Each row is a point on a tangle of strands that fork, close into loops and nearly touch. The rows are in no order.
In the rows, zero is written as 100.
Two points are linked if the straight distance between their rows is under 79.3. Some points are linked to none.
Z183: 108,107,119,82,115,93,100,127,91,62,118,92,68,93,102,120,98,83,81,98,152,136,122,103,116,113,88,98,108,92,75
Z118: 126,121,109,137,113,105,99,72,106,111,110,97,128,75,115,87,102,97,129,93,137,93,108,105,107,138,92,112,119,105,88
Z797: 126,146,106,110,97,94,90,69,125,95,87,113,149,112,95,101,87,74,116,93,91,89,93,107,112,87,109,122,115,88,126
Z420: 94,86,91,85,98,117,81,100,107,102,89,98,104,122,79,107,75,112,96,121,77,104,88,105,106,79,124,91,102,102,117
Z832: 115,130,107,118,69,100,82,85,129,86,74,128,147,112,79,116,62,91,116,105,75,88,95,102,106,104,116,123,106,84,107
Z895: 117,138,111,140,105,70,121,57,97,127,95,89,156,83,111,63,132,72,142,75,85,58,102,135,101,101,100,125,98,89,113
Z175: 106,83,131,120,115,80,110,108,107,102,127,98,100,82,113,114,133,72,100,104,140,130,77,112,130,92,85,126,92,96,97
Z464: 113,118,120,124,83,89,101,125,103,47,106,120,70,102,107,137,77,73,81,107,134,114,102,73,102,127,89,111,95,77,73
Z901: 86,123,142,96,88,105,100,109,111,94,122,104,85,91,91,93,106,79,98,78,92,119,106,137,114,102,96,132,87,89,126
Z50: 94,147,99,115,102,68,134,63,91,134,102,83,141,83,107,39,140,88,141,69,72,46,116,136,89,88,96,104,96,92,103
Z114: 135,79,113,119,139,88,124,100,111,86,107,92,132,90,110,135,106,96,99,119,133,147,108,89,132,96,97,90,119,105,66
Z761: 109,97,97,91,141,97,100,88,94,128,112,71,122,83,104,77,119,91,113,99,126,110,87,124,124,92,92,96,96,114,124
Z160: 68,74,94,83,84,96,101,140,69,74,116,100,27,96,121,105,98,104,56,104,110,106,105,73,71,120,98,91,100,106,68
Z414: 70,50,138,117,79,100,134,108,109,72,76,96,104,92,110,114,91,90,69,104,55,147,141,121,102,88,111,104,97,102,68
Z900: 89,92,102,89,103,100,105,123,90,89,117,98,57,97,112,108,95,108,74,105,125,118,112,81,96,123,86,98,98,89,72
Z283: 123,111,82,103,105,112,67,78,108,119,86,118,89,105,97,110,88,127,125,112,97,68,69,83,84,102,88,93,107,110,119
Z961: 118,127,74,75,76,124,76,139,90,41,64,116,100,128,75,123,25,98,81,104,107,81,106,72,98,98,120,92,85,75,98
Z554: 84,111,72,47,90,120,77,132,71,65,70,93,55,127,88,101,48,117,65,111,100,84,112,81,95,94,111,64,101,99,103
Z760: 101,65,91,68,119,92,126,129,90,63,81,82,84,118,98,135,85,86,47,122,98,142,110,91,121,70,109,76,101,112,73
Z645: 97,138,78,84,77,122,94,119,95,57,78,107,88,129,94,81,33,123,95,83,89,65,151,93,70,114,117,87,103,81,89
Z843: 107,85,77,102,96,106,84,77,104,129,98,100,100,90,112,105,111,123,119,119,110,89,79,83,93,107,84,96,110,111,100
Z103: 127,101,104,85,103,109,73,96,119,103,87,124,119,113,79,137,93,71,102,110,95,116,49,90,136,62,96,119,78,111,151
Z193: 95,74,101,65,121,101,122,137,74,63,95,83,76,106,123,98,88,105,65,105,115,146,165,88,87,110,106,72,107,112,53
Z791: 92,151,97,96,90,65,125,83,117,125,100,84,140,102,94,48,112,103,128,63,54,66,129,135,87,73,100,104,114,100,109
Z354: 111,71,87,71,125,99,86,89,112,116,98,94,113,107,83,101,111,103,100,118,95,114,67,108,136,51,102,98,94,114,137
Z348: 89,74,72,94,89,116,76,100,89,109,101,117,55,114,106,131,104,125,102,118,94,75,53,57,72,111,93,88,106,115,90
Z309: 109,96,92,61,155,105,101,101,80,125,127,73,91,84,110,90,131,93,104,101,163,117,89,107,126,90,85,87,91,111,120
Z979: 102,45,90,139,93,104,110,83,112,102,82,95,153,109,97,128,104,113,99,134,62,120,84,85,103,86,112,79,118,121,73
Z58: 62,77,135,132,70,90,103,95,109,129,102,109,103,84,91,75,122,92,94,92,60,108,71,133,106,80,107,133,82,92,127
Z416: 103,81,108,126,109,96,116,87,112,120,105,93,142,88,121,74,105,115,111,89,92,113,133,114,93,106,109,91,116,106,76
Z605: 127,92,128,110,134,82,122,115,104,74,119,92,98,77,113,118,108,82,92,100,145,142,129,99,120,115,94,105,106,100,66
Z430: 109,127,80,85,129,84,117,54,91,131,98,73,136,90,98,56,130,82,132,91,88,75,91,142,116,70,104,101,88,105,142
Z324: 98,92,60,55,93,110,86,138,63,61,68,97,66,134,81,132,54,111,56,122,96,98,89,52,103,82,113,59,98,111,93
Z953: 110,100,104,140,71,102,99,79,125,92,81,118,132,107,95,115,72,106,107,106,76,96,106,94,102,104,125,107,117,96,88
Z839: 116,84,56,69,105,110,83,109,80,79,67,89,84,130,83,137,65,114,81,140,89,102,89,57,115,82,119,53,108,126,92
Z195: 128,104,131,119,112,91,111,103,125,86,99,107,144,99,99,126,104,61,109,108,121,147,89,114,142,84,94,120,97,91,111
Z808: 122,114,119,124,101,92,100,79,112,101,99,103,140,86,97,109,105,72,116,101,112,115,75,115,122,89,101,127,99,96,123
Z203: 95,127,93,110,74,87,119,78,132,129,93,108,147,114,93,65,97,124,128,82,45,52,128,120,83,66,111,82,123,95,100
Z806: 109,106,140,129,86,84,108,115,118,71,110,115,91,94,114,138,99,75,87,113,122,127,96,90,115,122,91,126,98,88,87
Z242: 97,50,74,116,75,106,97,102,81,115,107,108,67,105,113,127,122,123,98,119,87,83,56,54,64,116,84,93,113,105,65
Z929: 132,74,98,116,108,83,119,92,112,87,93,95,138,103,108,153,85,86,103,131,114,137,101,71,131,107,107,94,116,114,69
Z198: 104,77,102,120,132,95,119,72,100,128,97,79,158,83,105,60,121,86,126,91,86,107,105,139,120,62,104,91,112,109,111
Z211: 90,30,75,126,94,105,119,108,83,129,116,94,95,103,117,113,146,113,92,120,84,102,72,71,63,109,72,89,105,101,59
Z935: 117,101,74,107,144,97,118,68,97,136,95,71,144,95,100,55,129,88,135,101,112,93,93,129,122,68,92,90,101,117,123
Z552: 107,150,95,64,111,110,71,115,96,78,103,99,88,115,75,84,67,99,93,91,101,82,118,105,101,107,102,103,99,91,123
Z671: 91,21,105,104,107,102,142,107,93,98,88,83,119,105,117,105,104,113,72,110,67,145,125,104,90,80,116,78,113,122,53
Z785: 113,140,128,103,66,117,83,139,97,41,102,111,76,97,70,111,70,74,102,70,116,91,115,124,94,123,89,139,76,63,100
Z363: 122,151,94,90,84,115,92,102,111,64,78,114,118,133,75,99,44,108,112,83,86,74,140,102,90,111,113,99,110,86,94
Z49: 60,61,121,114,75,91,111,101,106,112,91,113,101,98,101,99,106,98,77,98,49,107,81,127,94,74,120,112,96,96,106
Z161: 88,48,79,114,108,102,99,102,98,119,110,96,99,99,117,101,131,114,102,113,103,112,83,86,80,102,87,84,110,110,86
Z444: 97,164,82,106,93,102,90,62,104,135,103,101,115,91,99,73,121,97,133,77,90,45,90,109,90,107,95,115,97,96,129
Z771: 89,146,78,96,69,113,93,87,122,117,89,118,98,129,86,68,72,149,124,84,57,44,120,94,74,104,117,85,109,97,95
Z712: 101,66,97,141,76,102,97,95,108,122,116,106,81,86,126,126,124,118,100,112,115,86,63,61,72,137,76,102,101,105,69
Z884: 98,125,103,118,95,99,92,68,95,136,107,103,122,74,102,85,134,77,126,94,109,75,65,126,108,102,85,126,71,94,146
Z142: 108,133,111,116,137,88,124,70,72,130,118,66,119,65,127,57,146,75,132,66,132,89,112,129,107,130,94,115,92,101,114
Z343: 82,151,100,101,94,96,96,77,89,130,118,91,97,92,96,56,119,118,121,71,103,58,109,109,73,115,101,105,96,98,121
Z622: 98,54,121,114,85,108,130,108,104,65,76,94,128,99,93,98,74,105,79,103,63,138,165,110,104,90,119,92,111,111,63
Z708: 116,101,98,94,100,106,73,92,110,120,103,123,74,84,96,126,113,95,118,112,129,87,46,81,109,112,72,109,87,106,130
Z333: 80,67,99,86,109,94,85,113,91,115,121,100,54,97,109,112,133,101,87,121,117,99,58,91,94,111,88,102,87,99,109
Z905: 80,101,63,73,78,115,68,111,79,92,81,103,60,124,95,93,55,128,81,105,89,68,112,68,73,102,126,73,107,103,90
Z608: 76,48,133,116,81,98,127,119,107,91,91,99,90,96,96,115,112,96,75,104,69,132,106,122,96,91,115,112,103,101,80
Z170: 106,92,97,79,84,116,67,103,107,102,97,122,63,109,95,126,101,97,100,121,105,81,43,78,118,91,90,111,87,100,137
Z914: 97,105,55,62,112,118,81,95,91,99,78,103,88,134,90,100,59,145,94,116,90,75,126,70,87,90,120,59,112,127,91
Z421: 123,116,148,139,99,98,114,104,121,64,96,114,112,89,108,125,80,76,101,92,122,139,133,104,116,127,95,125,108,90,72
Z417: 97,71,71,80,118,104,101,116,88,76,93,87,94,122,88,130,77,111,68,127,100,123,99,70,109,81,114,74,115,118,79
Z943: 84,144,81,70,76,113,92,116,87,73,101,95,58,128,94,62,53,139,95,73,75,71,155,110,74,115,107,75,105,90,91
Z640: 111,120,98,86,123,99,89,113,91,109,125,99,64,87,106,103,100,113,98,97,148,108,101,74,105,141,88,90,108,108,83
Z495: 95,108,89,123,76,93,114,60,144,127,70,117,152,110,91,84,94,117,124,100,39,58,99,115,91,61,109,98,110,97,115
Z338: 110,43,76,113,115,104,120,102,103,101,94,86,136,112,109,119,108,112,97,120,74,137,103,84,101,90,115,65,118,119,65
Z677: 92,53,92,91,119,106,125,120,80,79,96,93,92,105,105,109,96,102,78,107,90,142,138,96,88,93,109,72,117,118,52
Z923: 64,105,105,103,93,113,94,106,93,126,117,104,65,99,112,82,108,125,90,87,103,91,109,90,68,131,97,90,93,104,91
Z632: 114,132,127,105,75,103,88,137,104,43,107,116,68,104,94,124,76,76,95,86,138,93,102,89,96,121,85,129,85,64,90
Z337: 111,113,70,95,88,116,65,91,101,98,90,116,76,120,98,124,77,124,112,114,109,65,77,61,86,122,97,86,112,110,92
Z157: 79,93,107,46,130,101,94,138,84,88,121,89,35,98,93,99,116,100,69,100,130,124,99,101,110,97,85,95,83,98,115
Z497: 107,141,116,128,119,76,122,55,88,122,111,80,134,55,120,53,133,66,141,69,105,101,120,140,106,114,96,127,101,88,111
Z601: 70,74,116,120,82,88,110,123,92,122,118,111,65,85,113,94,133,112,89,91,100,106,92,95,59,127,93,106,87,96,83
Z942: 84,82,118,154,91,92,117,72,111,135,98,97,148,70,102,65,132,92,122,91,84,83,88,134,103,94,90,116,86,93,116
Z864: 80,76,98,89,86,107,100,113,94,87,82,90,88,117,99,106,78,108,71,112,81,115,106,88,97,90,122,81,111,105,94
Z319: 105,71,108,145,78,96,106,89,119,79,79,114,149,114,99,140,74,96,97,126,57,115,87,79,104,98,121,98,116,114,70
Z968: 61,68,110,73,101,97,104,132,89,110,121,94,40,93,105,109,123,98,66,103,107,108,84,100,86,96,89,100,80,96,109
Z353: 91,84,102,139,88,100,103,79,104,142,99,104,133,79,102,97,133,96,128,112,94,79,53,116,100,95,84,117,84,101,121
Z498: 80,104,98,46,114,112,95,147,73,78,116,84,37,97,97,82,98,112,76,82,117,114,132,109,86,114,96,90,89,86,107
Z69: 135,163,86,110,88,109,97,69,134,98,88,116,142,120,96,91,66,112,133,89,97,61,128,85,94,120,113,104,133,96,91
Z11: 112,131,136,103,86,106,88,119,105,45,100,109,97,103,79,99,72,70,103,68,90,119,136,118,103,110,93,131,89,66,103
Z545: 90,77,98,108,95,87,98,107,93,114,138,114,54,79,121,128,145,103,95,114,134,100,56,64,78,126,74,103,95,100,83
Z168: 93,106,96,81,120,86,98,81,94,126,105,82,124,95,92,65,121,77,108,93,83,104,86,147,121,53,100,107,83,91,161
Z603: 89,92,151,119,90,88,114,113,109,105,121,102,91,72,104,107,130,69,94,86,115,121,86,126,113,103,83,141,76,82,123
Z146: 63,79,120,77,64,107,107,137,75,79,108,99,17,94,124,99,106,101,58,86,94,111,125,99,71,115,100,108,81,85,91
Z177: 116,129,80,100,107,97,86,60,100,143,104,100,112,87,99,81,114,97,135,90,118,57,69,104,108,108,80,115,87,113,136
Z587: 95,124,99,100,125,93,112,71,90,139,124,83,121,82,105,56,133,101,120,71,110,77,111,131,84,111,96,108,92,104,117
Z998: 127,110,137,137,106,94,118,98,119,76,94,108,157,80,107,122,90,67,102,93,106,142,122,106,136,107,109,132,101,90,87
Z721: 90,96,96,63,106,109,81,112,104,103,88,101,92,117,81,109,91,92,90,111,83,105,76,110,128,61,116,103,83,104,150
Z994: 117,107,101,77,147,97,93,123,90,109,128,89,67,80,116,98,129,99,92,100,163,122,105,95,115,121,83,90,101,110,100
Z326: 73,87,111,140,72,92,105,97,107,128,123,114,82,82,120,100,134,119,105,94,109,79,71,83,60,144,86,109,91,97,81
Z395: 76,121,91,87,87,108,90,118,91,100,106,105,63,102,104,67,81,133,91,75,93,82,146,97,59,133,108,82,100,93,90
Z388: 117,96,108,111,101,91,91,83,111,111,106,111,105,90,104,116,124,79,116,100,133,109,61,98,133,96,83,117,96,98,122
Z477: 109,139,87,85,102,111,79,92,108,92,88,102,109,127,77,103,69,122,105,99,96,78,119,85,96,106,110,92,110,99,112
Z411: 140,109,99,111,102,94,89,89,121,83,90,123,136,104,95,154,92,82,115,126,121,124,84,71,128,96,101,104,107,104,89
Z399: 96,134,97,48,124,115,77,131,77,68,108,88,63,110,70,83,84,101,84,90,113,99,129,124,105,101,96,91,93,85,122
Z955: 107,98,52,50,130,122,72,106,84,100,86,99,90,139,85,105,75,133,81,128,103,99,104,75,105,77,115,55,112,127,108
Z311: 78,111,75,63,119,107,98,92,97,135,119,93,91,102,100,46,123,133,111,83,86,65,116,118,75,85,107,79,101,103,121
Z47: 82,95,120,98,90,91,96,90,103,128,103,106,113,81,83,76,131,77,106,89,73,100,63,145,115,65,100,132,76,98,150

A fork is a point with three links, a tip a point with one. Leave the first point through the second and follow the links. Name the first fork or tip that comes.
Z326; Z601 -> Z712
Z495; Z203 -> Z942
Z11; Z785 -> Z808
Z935; Z430 -> Z622
Z622; Z414 -> Z935
Z884; Z177 -> Z495
Z808; Z195 -> Z11

How many points has the smallest loop of links through each point below? Write 0 if it is on no loop.
Z337 -> 7
Z395 -> 16
Z324 -> 6

A tip is a point with one link. Name the tips that can be reached along the links from each point below, in the order of the rows.
Z839 -> Z760, Z354
Z994 -> Z198, Z622, Z146, Z411
Z953 -> Z901, Z193, Z170, Z11
Z177 -> Z495, Z942

Name the points in between on the shortest way along the links from the first point to the second, in order.
Z603; Z193 -> Z175 Z388 Z808 Z797 Z832 Z953 Z319 Z979 Z338 Z671 Z677
Z430; Z114 -> Z935 Z761 Z309 Z994 Z640 Z900 Z183 Z605
Z399; Z337 -> Z498 Z157 Z968 Z333 Z545 Z712 Z242 Z348
Z979; Z785 -> Z319 Z953 Z832 Z797 Z808 Z195 Z998 Z421 Z806 Z464 Z632
Z444; Z495 -> Z343 Z587 Z142 Z497 Z895 Z50 Z791 Z203
